A landscape with many valleys, sampled at points; each row gives a point and its height.
A ball rolls from a point to the lowest of its 2 nearest points, and stops where none of them is lower. Distance is the straight distance between rows; heights are no part of it.
Z859 (h 592): 3; -5; -6; 19; -16; -18; -16; 7; 20; -14; 20; 17; 10; -7; 12; -20; 21; -9; 12; -19; 10; -12; 14; -31; 38; 6; -5; 9; -14; 5; -7; 5; -8; -2; 12; 3
Z294 (h 269): 11; 25; 1; -30; -6; 10; -20; 10; -32; 9; -7; -7; -21; -14; -8; 8; -25; 11; -12; 28; -18; -1; -3; 17; -24; -19; -12; 7; 8; -1; 10; -38; -15; -22; 11; -9
Z341 (h 711): 36; 8; 38; -14; -14; -29; -25; 13; -25; 3; 3; -29; -22; -20; 10; 19; -13; 28; 16; 15; -6; 23; -8; 5; -5; -13; 22; -10; -33; -12; -7; -32; -14; -14; 11; -15
Z890 (h 439): 6; 0; -7; -9; 12; 36; -10; -2; -16; 6; -21; 4; -5; -15; -13; 0; -21; 13; -9; 21; 4; 1; -17; 39; -25; -16; -6; 3; 7; 9; -2; -43; 3; -2; 15; 6
Z648 (h 704): -1; 3; -35; 11; -20; 4; 26; 2; -17; -24; -10; 6; 5; 2; 19; 4; 7; 17; 16; 10; 4; 3; -15; -3; 11; 42; -5; 19; -1; 32; 27; -3; 10; -8; 4; -29
Z183 (h 907): -6; -21; 22; 16; -1; 5; 0; -6; 21; 4; 6; 23; 18; 9; 5; 8; 20; 5; -3; -11; 20; 3; -4; -2; 5; -2; 15; -2; -20; -7; -6; 7; -16; 8; 3; 9
Z875 (h 547): 11; 1; -1; 19; 6; -12; -17; -4; 28; -2; 13; 15; 1; -3; 9; -29; 21; -24; 19; -18; 1; -20; 24; -29; 38; -7; -4; -4; -3; -3; -16; 8; -1; -8; 11; 16
Z639 (h 635): 29; -1; 6; -2; -35; -28; -18; 6; 0; -26; -6; 0; -19; -20; 24; -11; -7; 10; 32; 9; 6; 14; -7; 8; 21; -3; 4; -13; -32; -2; 20; -23; -9; -37; -2; -30
Z86 (h 381): -10; -4; -20; 6; 1; -19; 24; -2; 28; -12; -17; 0; -2; 10; 26; -33; 26; -33; 29; -14; -12; -13; 26; 0; 3; 18; -3; -7; 30; -5; -4; 26; 27; -14; -29; 2
Z120 (h 278): -2; 13; 23; -9; 14; 5; -35; -9; 7; 17; 6; 8; -12; -25; -24; -24; -25; 13; -18; -4; -2; 0; 9; 18; -23; -35; -14; -20; -7; -14; -1; -16; -10; -8; 12; 31
Z617 (h 343): -18; 0; -16; -4; 8; -1; 1; -1; -16; 3; 27; -2; 12; -18; -25; 13; -15; 3; -25; -5; -14; -7; -13; -15; -18; 14; -39; 10; 11; 18; 0; 27; -1; 22; -8; 9
Z594 (h 722): 29; -5; 21; -2; -22; -1; -4; 9; -20; -16; -8; 3; 3; -6; 16; 18; -1; 9; 0; 18; 1; 23; -20; -4; 4; -7; 15; 9; -23; -13; 6; -27; -13; -5; 16; -15
Z681 (h 282): 6; 23; -39; 3; -5; -15; 0; -3; -13; 2; 7; -6; -11; -2; -7; 1; -12; 3; -5; 4; -24; -11; 1; -40; 5; 16; -8; 25; 12; 17; -6; 18; 10; -3; 3; -5
Z73 (h 615): 21; -18; 36; 21; -18; -1; -13; -14; -2; -5; -28; 7; -3; 10; 16; 8; -1; 25; 9; -3; 18; 23; -8; 25; -1; 5; 38; -9; -19; -28; -1; -9; -4; -15; -9; -10
Z69 (h 669): 20; 2; -19; 25; -32; -20; 14; 7; 32; -32; -7; 12; -12; 3; 27; -3; 23; 6; 20; 6; 3; -7; 9; -19; 39; 15; 4; 4; -16; 19; -18; -12; -2; -14; 27; -21
Z645 (h 393): 8; 6; 17; -5; 8; 5; -37; -5; -4; 16; -5; 7; -18; -13; -13; -18; -21; 5; 7; -3; 1; -5; 11; 8; -2; -30; 5; -18; -7; -13; -3; -26; -9; -11; 15; 23
Z560 (h 656): -18; -1; -32; 3; -4; 10; -10; 6; -21; -12; -2; 1; -2; -13; 15; -33; 12; -19; 32; -24; 9; -3; 3; 10; 5; 37; -16; 5; 15; 7; 36; 9; 13; -17; -9; 0
Z354 (h 344): 5; 20; -36; 7; 4; -12; 11; -7; -17; 4; -5; -10; -13; -2; -22; 19; -21; 16; -4; 11; -17; -5; -7; -20; 8; 20; -3; 14; 2; 26; -10; 10; 8; 3; 14; 9
Z796 (h 417): -15; 15; -6; -4; 29; 9; 20; -16; 24; 10; 25; -10; 4; -25; -62; 28; -31; 4; -23; -8; 2; -17; -12; 0; -1; -15; -7; -21; -5; 23; -32; 12; 1; 25; 10; 34
Z155 (h 541): -4; -8; 29; 4; 12; 20; -15; -4; -11; -5; -20; 11; -2; -9; -4; -21; -10; 14; 6; -14; 14; 15; 1; 45; -31; -20; 19; -32; -20; -21; 25; -27; -3; 2; 2; 28
Z707 (h 544): 20; 7; -3; 2; -38; -27; 20; 7; 8; -23; -13; -11; -5; 15; 23; 6; 22; 2; 0; 17; -16; 17; 8; -33; 18; 3; 7; 20; 5; -2; -10; 6; -4; 2; 25; -29
Z373 (h 528): -5; 14; 14; 19; 21; -3; -14; 9; 20; -4; 18; 13; 6; 2; 5; -24; 14; -33; 6; -20; 4; -24; 20; -4; 7; -2; 20; -18; -15; 4; 19; -18; 11; 15; -3; 27
Z258 (h 466): -6; 4; -22; 20; 16; 6; -4; 1; 6; -6; -1; 7; -7; -4; -10; -5; 9; -3; 14; -11; 11; -20; -6; -8; 19; 5; 4; 0; -12; 33; -4; -14; 1; 9; 30; 20
Z839 (h 355): 6; 6; -18; 10; -9; -11; 25; -10; 13; 12; -16; -3; -3; 25; -2; 22; -5; 23; 2; 14; -12; -7; -1; -6; 14; 19; 13; 13; 5; 14; -24; 3; 11; 7; 4; -3
Z332 (h 297): 6; 5; -1; 11; -3; -7; 16; -12; 30; 14; -27; 1; -7; 28; 2; 11; -5; 12; -6; 17; -14; -6; 15; -8; 13; 3; 18; 6; 14; -5; -38; 7; 19; -4; -7; -15
Z676 (h 415): -16; 13; -21; 8; 25; 12; 2; -15; -1; 11; 14; -7; -10; -11; -38; 0; -15; -10; -10; -14; 2; -21; 0; -3; -7; -2; -6; -2; 1; 24; -12; 10; 7; 18; 3; 30
Z39 (h 634): 9; 1; -11; 22; -28; -24; 1; 8; 34; -27; 6; 19; -3; -3; 25; -30; 17; -7; 22; -8; -4; -9; 22; -25; 37; 13; -6; 4; -9; -5; -14; 5; 1; -20; 11; -15
Z844 (h 353): -18; -3; -5; -2; 14; 23; -6; -5; 2; 15; 0; 4; 5; -1; -14; -6; -11; -2; -20; -12; 4; -10; -4; 10; -23; -8; -18; 2; 9; -3; -7; 8; 2; 6; -10; 8
Z185 (h 286): -25; -1; -6; -14; 10; 26; -6; 0; -7; 16; 10; -5; 4; -28; -23; -11; -24; -4; -31; -11; -8; -4; -4; 27; -38; -6; -42; 3; 22; -1; -2; 16; -1; 9; -15; 9
Z699 (h 467): 10; 22; -9; -19; -30; -18; -10; 17; -17; -10; 1; -9; -13; -1; 19; -13; -12; 0; 10; 9; -3; 5; 3; -9; 13; -2; -10; 22; 8; -6; 29; -9; -9; -37; 0; -34
Z912 (h 577): 6; -14; 36; 1; -9; 4; -25; -4; -7; 3; -13; 9; 1; 0; -1; 1; -10; 24; 0; -7; 11; 15; -1; 19; -4; -7; 19; -9; -15; -34; 8; -2; -11; -19; -7; -4
Z536 (h 518): -6; 10; -26; 20; 15; 5; -20; 1; -4; -8; 11; 4; -13; -4; -5; -30; 9; -19; 18; -21; 1; -19; 11; -12; 16; 9; -1; 1; -1; 20; 10; -13; 16; -5; 21; 16
Z799 (h 474): -19; -32; 18; -14; 17; -2; -11; -13; 3; 6; 41; -7; 29; -11; -5; 15; 26; -18; -21; -10; 5; 3; -3; 6; -19; -25; -47; -25; 27; -11; 3; 26; -3; 13; -30; 16
Z315 (h 314): 13; 14; 10; -9; -9; -10; -11; 6; -3; 20; -22; -8; -17; 14; 3; 9; -19; 4; -15; 18; -15; 14; 10; -5; -7; -11; 15; 16; 16; -35; -7; 6; -8; -26; -4; -30
Z255 (h 495): 17; 6; 12; 10; 1; 4; -27; -2; 9; 19; -12; 3; -14; 8; -1; -22; -12; -6; 4; -4; 7; -6; 16; 2; 10; -18; 12; -14; -2; -13; 1; -10; 0; -20; 5; 4
Z614 (h 878): -1; -3; 17; -4; -21; 9; -4; 12; -15; -7; -8; 13; 21; 8; 8; 19; -1; 18; -24; -3; 10; 26; -14; 3; -20; 3; 6; 12; -10; -24; 13; 3; -22; 3; -6; -22
Z946 (h 447): -7; 24; -17; 8; 19; 1; 15; -11; -3; 4; 11; -4; -7; -20; -49; 25; -27; 11; -19; -2; -8; -20; -22; -12; -5; -3; -13; 2; -3; 36; -23; -2; 2; 22; 16; 24
Z751 (h 793): 21; -7; 35; -14; -34; -19; -2; 5; -35; -19; -3; -18; -8; -2; 21; 13; 10; 16; 2; 9; 3; 45; -23; 0; -1; -10; 17; -1; -25; -24; 15; -9; -34; -5; 14; -22
Z131 (h 756): 2; -11; -11; 10; -5; 26; 5; -1; -6; 2; -18; 8; -1; 15; 5; -4; -8; 17; 11; 2; 16; -4; -9; 25; 3; 11; 6; 7; -1; 14; 8; -12; 10; -6; 3; -6
Z351 (h 557): 9; 10; -6; -16; -38; -27; -17; 11; -17; -27; -2; 5; -12; -12; 21; -10; -6; 9; 14; 8; 7; 14; 0; 3; 17; 8; -2; 6; -16; -4; 35; -19; -17; -36; -1; -38
Z810 (h 521): -6; 12; -2; 11; 33; 3; 14; -3; 35; 15; -5; -7; -6; 32; 6; -18; 9; -32; 7; -6; -8; -19; 29; -5; 14; 0; 30; -18; 5; -1; -6; 4; 25; 9; -17; 22
Z709 (h 567): 1; -3; 45; 11; 27; 0; -15; -6; 10; -3; -2; 12; 12; -2; -4; -17; -4; -3; 2; -23; 15; 3; 11; 23; -21; -18; 30; -36; -24; -24; 20; -22; -4; 15; -4; 32
Z139 (h 849): 10; -7; 22; -14; -33; -3; 8; 10; -34; -15; -10; -3; 6; 14; 22; 18; 9; 10; -11; 14; 13; 41; -16; -2; -16; -1; 13; 16; -3; -27; 20; 8; -26; 1; 5; -29
Z849 (h 741): -17; -6; 12; -12; -19; 2; -16; 9; -18; -6; -13; 14; -1; -5; 18; -33; -4; -6; 36; -13; 15; 15; 9; 31; 0; 13; -7; -7; 13; -20; 37; 17; 0; -26; -26; -4
Z516 (h 784): 26; -8; -11; 11; -6; 21; 5; -1; -6; -9; -20; 7; -10; 7; 16; 7; -2; 0; 19; 20; -2; -1; -19; 19; 15; 13; 8; 7; -5; 29; -2; -36; 10; -10; 14; -14
Z421 (h 923): -13; -21; 5; 6; 12; -8; 16; -15; 38; 16; 2; 12; 11; 22; 0; 9; 14; -1; -6; 1; -3; -6; 12; -5; 21; -6; 17; 1; 2; -6; -28; 32; 6; 11; -9; 5
Z623 (h 496): -35; -17; -2; -3; 10; 13; 44; -11; 14; 15; -6; 11; 19; 14; -12; 14; 12; 15; 5; -15; 24; -3; -15; 34; 12; 15; 25; -14; -16; 8; -3; 15; -3; 30; -13; 21
Z552 (h 535): -27; -17; 3; -8; 26; 18; 14; -10; 12; 7; 30; 2; 24; -5; -15; 5; 9; -14; -7; -21; 17; -6; -13; 10; -16; -2; -18; -19; 6; 9; -1; 23; -2; 31; -23; 26
Z393 (h 501): 6; 4; 1; 24; -2; -15; 4; -2; 51; -2; 1; 6; -8; 11; 10; -17; 25; -13; 14; -8; 1; -22; 32; -24; 39; -7; 18; -7; -8; 2; -25; 7; 2; 1; 7; 8
Z414 (h 502): -4; -8; 9; -4; 4; 33; -8; -3; -9; -5; -21; 15; 3; -10; -9; -14; -15; 15; -5; 0; 16; 7; -12; 41; -31; -14; 1; -6; -2; -3; 16; -22; -3; 3; 10; 16
Z989 (h 448): 0; 0; 5; -6; -15; -17; 9; 8; 2; 5; -3; -5; 10; 20; 9; 11; 8; 1; -19; 12; -11; 19; -2; -39; -12; -4; 11; 20; 15; -25; -13; 25; -11; 10; 7; -26
Z151 (h 356): -7; 18; 4; -12; 5; 3; -4; 21; -8; 1; 27; -15; 8; -25; -32; 11; -17; 9; -42; 0; -9; 3; -8; -28; -32; -24; -30; 10; 9; -2; -19; 4; -14; 22; 20; 2
Z993 (h 570): -2; 9; -30; 21; 4; 16; 3; 0; -4; -7; -14; 1; -18; 10; 4; -31; -2; -17; 22; -12; 6; -12; 12; 6; 13; 19; 5; -3; 7; 14; 18; -10; 20; -14; 7; 4
Z262 (h 589): 28; 10; -15; 5; -32; -25; 34; 2; -2; -32; -5; -16; -13; 6; 23; 7; 16; 0; 11; 21; -17; 9; -1; -35; 26; 10; -1; 23; -3; 25; -4; -12; -3; 2; 37; -23
Z134 (h 620): 10; -1; 38; -5; -4; -8; -27; 0; -10; 10; 5; 1; 1; -16; -8; 3; -21; 29; -20; 2; -3; 17; 0; 5; -24; -18; 7; -13; -15; -35; -8; -7; -22; -6; 1; 1
Z917 (h 638): 26; 2; -15; -3; -20; -14; 41; 6; -27; -29; -7; -10; -8; 4; 20; 14; 20; -1; 21; 31; -17; 11; -22; -14; 25; 23; 5; 17; -7; 40; 2; -16; 7; 13; 39; -24
Z106 (h 392): 2; 5; 3; -12; -2; -1; 2; 8; -18; 18; -7; -10; -1; 20; -1; 8; -12; 2; -27; 17; -9; 15; 3; -22; -20; -14; 0; 27; 22; -23; -7; 12; -11; -5; 1; -25
Z494 (h 327): -17; -16; -14; -9; 39; -14; 19; -26; 29; 20; 18; -11; 6; 13; -21; 15; 12; -20; 2; -1; -10; -18; 14; -5; 6; -11; -3; -19; 16; -6; -28; 39; 16; 16; -27; 22
Z293 (h 280): -25; 6; -10; -18; 0; 5; 5; 16; -20; -5; 30; -14; 16; -31; -25; 8; -13; 7; -44; -4; -16; 1; -15; -11; -39; 0; -42; 13; 9; 1; 0; 14; -13; 26; -8; 1
Z439 (h 449): -28; -18; 3; -6; 20; 30; 10; -3; 4; 15; -14; 6; 12; 22; 4; -7; 4; -10; 2; -14; 19; 4; 4; 28; -21; 12; 4; -7; 16; -6; 8; 22; 9; 11; -24; 8
Z832 (h 563): 36; 10; 2; -15; -4; 17; 23; 1; -30; -1; -32; -19; -17; 18; 16; 17; -11; -4; 1; 38; -19; 11; -12; 7; -4; 1; 9; 20; 16; 17; 4; -26; 6; -18; 7; -37
Z9 (h 166): -3; 16; -28; -5; -13; -11; -14; 7; -9; 5; 12; -9; -14; -10; 1; -11; -4; -7; 1; -2; -22; -9; 13; -27; 10; 15; -24; 27; 20; -5; 3; 19; 5; -20; -8; -18
Z545 (h 437): 23; 11; 10; -40; -8; -4; -18; 15; -36; -15; -6; -4; -22; -19; 5; 9; -14; 17; 6; 30; -12; 8; -14; 14; -15; -19; 4; 3; -8; -3; 19; -38; -17; -19; 19; -21
Z606 (h 364): 15; 14; 0; -27; 5; 15; -18; 4; -20; 6; -16; 4; -16; -25; -6; 4; -38; 31; -9; 30; -11; 8; -11; 43; -36; -21; -10; 5; 3; -3; 9; -37; -8; -20; 10; 2
Z31 (h 522): -31; -10; 4; 0; 16; 25; 25; -8; 16; 5; 14; 6; 15; 6; -24; 8; 3; 4; -8; -16; 20; -8; -10; 20; -13; -1; 3; -22; -11; 11; -1; 10; 4; 30; -6; 20
Z195 (h 204): -20; 4; -9; -10; 2; 21; -1; 14; -5; -2; 27; -1; 17; -45; -27; 2; -21; 12; -44; -8; -13; -1; -15; 16; -44; -16; -43; 8; 10; 10; 4; 5; -2; 18; 1; 7
Z894 (h 45): 6; 17; -14; -1; -8; -9; -26; 16; -16; -6; 27; -1; -1; -11; -7; 3; 1; 1; -13; -4; -10; -8; -4; -40; 9; -1; -23; 22; -5; 3; -6; -11; -15; 2; 20; -5
Z766 (h 338): -6; -21; -9; 6; 5; -18; 9; -8; 32; -4; -6; -7; 17; 12; 13; -25; 33; -27; 18; -1; -9; -11; 24; -7; 11; 2; -4; -6; 32; -7; -11; 34; 21; -5; -30; 2
Z424 (h 703): -25; -3; -2; -11; -6; 9; -14; 15; -24; -9; -4; 2; 11; -6; 22; -33; 9; -27; 27; -19; 16; 2; 3; 29; -3; 30; -13; -6; 15; -1; 52; 4; 4; -11; -21; 4
Z905 (h 542): -4; -3; 19; -3; 35; 1; 1; -10; 30; 22; -4; 0; 11; 30; 3; -10; 10; -41; 4; -8; -1; -10; 22; 6; -3; -10; 19; -21; 15; -25; -3; 11; 20; 6; -30; 17
Z211 (h 404): -15; -6; 17; -6; 20; 21; -10; -5; 0; 17; 4; 4; 9; 11; -5; -17; -4; -17; -5; -9; 7; -1; 10; 18; -13; -14; -6; -14; 14; -14; 5; 9; -1; 4; -20; 12
Z687 (h 895): -15; -22; 21; 4; -9; 15; -3; 1; 1; 1; 3; 25; 25; -3; -5; 12; -1; 14; -22; -9; 19; 12; -10; 6; -13; -7; -3; 0; -17; -13; -5; 0; -17; 14; -7; -1
Z953 (h 359): -25; -11; -1; -15; 42; 8; 23; -24; 21; 25; 27; -17; 7; 10; -33; 21; -6; -18; -12; -10; -1; -10; -3; 2; -3; -12; -13; -28; 17; -1; -22; 27; 14; 21; -28; 23
Z998 (h 664): 25; 10; 30; -11; -14; -20; -26; 6; -18; 9; -8; -14; -16; -8; 4; 14; -19; 28; -1; 10; -6; 22; 6; -5; -12; -19; 21; -5; -22; -29; 0; -12; -22; -22; 2; -10
Z382 (h 387): -20; -7; -4; -9; 2; -13; -6; 13; -16; 5; 29; -2; 24; -5; -9; 11; 7; -2; -20; -3; -10; -5; -10; -25; -11; 6; -34; 14; 12; -5; -4; 27; -5; 9; -16; 1
Z465 (h 497): -2; -6; 6; -2; -35; -15; 27; 10; 2; -12; -9; -12; 12; 23; 24; 15; 25; 8; -13; 16; -2; 34; -1; -28; 5; 0; 18; 25; 7; -14; -5; 18; -8; 11; 21; -28
Z404 (h 728): -4; 1; -33; 3; -10; 17; 9; -1; -22; -6; -19; 7; -5; 3; 6; 3; -2; 13; 11; -1; 12; 0; -11; 11; 1; 40; -10; 15; 8; 21; 22; 7; 12; -8; -9; -16
Z574 (h 705): 33; 3; 26; -12; -22; -30; -26; 15; -19; -17; -4; -15; -18; -25; 21; 12; -9; 22; 30; 14; -2; 25; -11; 14; 11; -7; 19; -11; -44; 1; 6; -30; -15; -25; 8; -31
Z339 (h 388): -25; 3; -6; -15; 34; 1; 31; -18; 18; 7; 36; -5; 0; -17; -54; 27; -18; -8; -5; -15; -1; -10; -7; 5; 4; -10; -5; -26; 8; 8; -25; 31; 5; 26; -19; 34
Z519 (h 611): -9; 4; -31; 12; 0; 7; 17; 2; 5; -20; -18; 6; -7; 5; 22; -36; 12; -22; 31; -23; 6; -10; 7; 8; 4; 41; 3; -1; 10; 13; 34; 8; 24; -8; -10; 5
Z281 (h 506): -29; -32; 2; -18; 15; 11; 5; -12; 6; 6; 27; -10; 36; -16; -8; 15; 16; -14; -21; -20; 10; -6; -7; 22; -24; -3; -47; -22; 18; 0; 2; 34; 6; 19; -32; 18
Z463 (h 416): 16; 16; -28; 3; 0; 5; 22; -3; -28; -7; -8; -14; -8; 1; -4; 18; -11; 13; 3; 19; -15; 1; -15; -15; 4; 21; -3; 21; 7; 36; 7; -16; 8; -4; 16; -16
Z947 (h 475): -27; -21; 4; -2; 9; 25; 36; 2; 10; 13; -21; 9; 18; 28; 12; 7; 15; -1; 5; -12; 23; 4; -1; 34; -2; 22; 34; -12; 0; 5; 11; 16; 6; 16; -21; 9
Z963 (h 255): 1; 16; 0; -10; 2; -4; -7; 22; -15; -4; 24; -8; 5; -17; -19; 9; -1; 9; -29; -2; -2; 5; -13; -38; -12; -14; -22; 16; -5; 5; -6; -11; -21; 15; 32; 1
Z685 (h 333): 4; 20; -23; -6; -13; -8; -21; 9; -11; 7; -5; -1; -19; -4; 5; -27; -14; -6; 15; 7; -10; -8; 10; -6; 15; 5; -21; 17; 16; -5; 8; -3; 2; -39; -3; -22
Z635 (h 457): 4; 3; 7; 21; 16; -3; -6; -5; 42; 17; 3; 6; -9; 15; 0; -1; 16; -5; 7; -11; 12; -14; 15; -21; 27; -21; 18; -13; -17; 8; -31; -6; -1; 11; 18; 26
Z219 (h 676): 10; -4; -18; 8; -36; -9; 36; 3; -11; -29; -9; 2; 7; 8; 26; 16; 18; 13; 13; 20; -1; 6; -15; -5; 22; 37; 3; 23; -12; 32; 13; -12; 8; 10; 16; -28
Z772 (h 663): 34; -22; 32; 21; -27; -7; -8; -4; 1; -14; -20; 12; -6; 1; 24; 21; 7; 8; 6; 16; 9; 14; -15; 9; 17; 5; 26; 1; -33; -15; -7; -27; -4; -11; 8; -15
Z300 (h 418): 2; 1; -6; 12; 8; -1; 2; -5; 24; 11; 4; -2; -5; 9; -10; 7; 6; 6; 0; -6; 6; -18; 7; -19; 24; -4; 8; 2; -9; 20; -29; -4; -4; 12; 15; 13
Z493 (h 462): -12; 18; -21; 11; 35; 11; -1; -6; 7; 11; 5; -13; -17; 5; -19; -16; -9; -29; 7; -14; -4; -23; 12; -2; -5; 1; 11; -12; 5; 26; 7; -7; 20; 18; -5; 33
Z773 (h 771): 33; -3; 10; 4; -3; 14; -4; 6; -17; -2; -17; 10; -12; 2; 16; 20; -3; 7; 6; 30; -6; 5; -18; 5; 5; -1; 12; 5; -11; 10; -7; -36; 0; -15; 13; -12
Z498 (h 565): 3; 1; 36; 19; 18; 0; -25; -3; 13; -12; 14; 21; 8; 1; 7; -13; 13; -17; 10; -18; 17; -6; 17; 2; 7; -12; 28; -28; -27; -12; 13; -18; -8; 13; 1; 33
Z655 (h 431): -12; -27; 6; -10; 8; -13; -23; 1; -9; 10; 35; -2; 32; -14; -8; 12; 18; -11; -21; -5; -5; -8; 1; -6; -15; -13; -49; 1; 17; -18; 0; 27; -5; 11; -24; 7
Z590 (h 283): -20; -22; -13; -2; 25; -22; 21; -25; 29; 5; 1; -20; 24; 9; 4; 11; 36; -17; 15; -3; -13; -12; 18; -5; 13; -3; -4; -17; 30; -6; -9; 40; 27; 12; -36; 13
Z58 (h 500): -9; 13; -8; 14; 31; -4; 6; -1; 15; 2; 8; -4; -1; 10; 5; -18; 13; -36; 15; -17; -2; -30; 23; -4; 7; 13; 22; -18; -6; 6; 8; 0; 24; 17; -13; 27
Z366 (h 201): 10; 0; 0; 3; -15; -6; 5; 1; 16; 13; -29; -1; -12; 26; 10; 3; -4; 0; -4; 16; -10; 4; 11; -4; 3; 6; 10; 20; 22; -21; -15; 20; 12; -23; -13; -32
Z656 (h 917): -11; -33; 27; 8; 10; 1; -1; -19; 29; 10; 13; 15; 21; 14; 11; 7; 26; -9; -2; -9; 8; 5; 11; -1; 6; -14; 12; -11; -5; -24; -12; 25; -6; 9; -21; 8
Z734 (h 406): 1; -3; -1; 4; 8; 6; -6; 2; 8; 20; 8; 7; 3; 10; -12; 3; -8; 3; -13; -4; 4; -11; 2; -10; -4; -9; -5; 6; -4; 5; -24; 3; -5; 6; 0; 0
Z331 (h 486): 13; 10; -19; -5; -5; 14; 8; 7; -31; 9; -19; -13; -12; 9; 2; 5; -12; 7; -2; 28; -7; 2; -12; 5; -6; 13; -3; 24; 14; 17; 7; -22; 10; -9; 4; -22

Where does a ball stop that starts at each point below?
Z832 | Z9
Z424 | Z844
Z656 | Z912
Z404 | Z366
Z849 | Z844
Z552 | Z195
Z69 | Z366
Z709 | Z294
Z574 | Z9
Z31 | Z844
Z39 | Z844

Call two points neighbours if one is among the 2 nearest of the other. Go from one point of each pair to the other, from neighbour to neighbour, staying as low as possible. Name the highest point that can't be avoided.
Z58 and Z195 | Z905
Z894 and Z294 | Z709
Z590 and Z676 | Z946
Z844 and Z894 | Z151
Z9 and Z366 | Z839
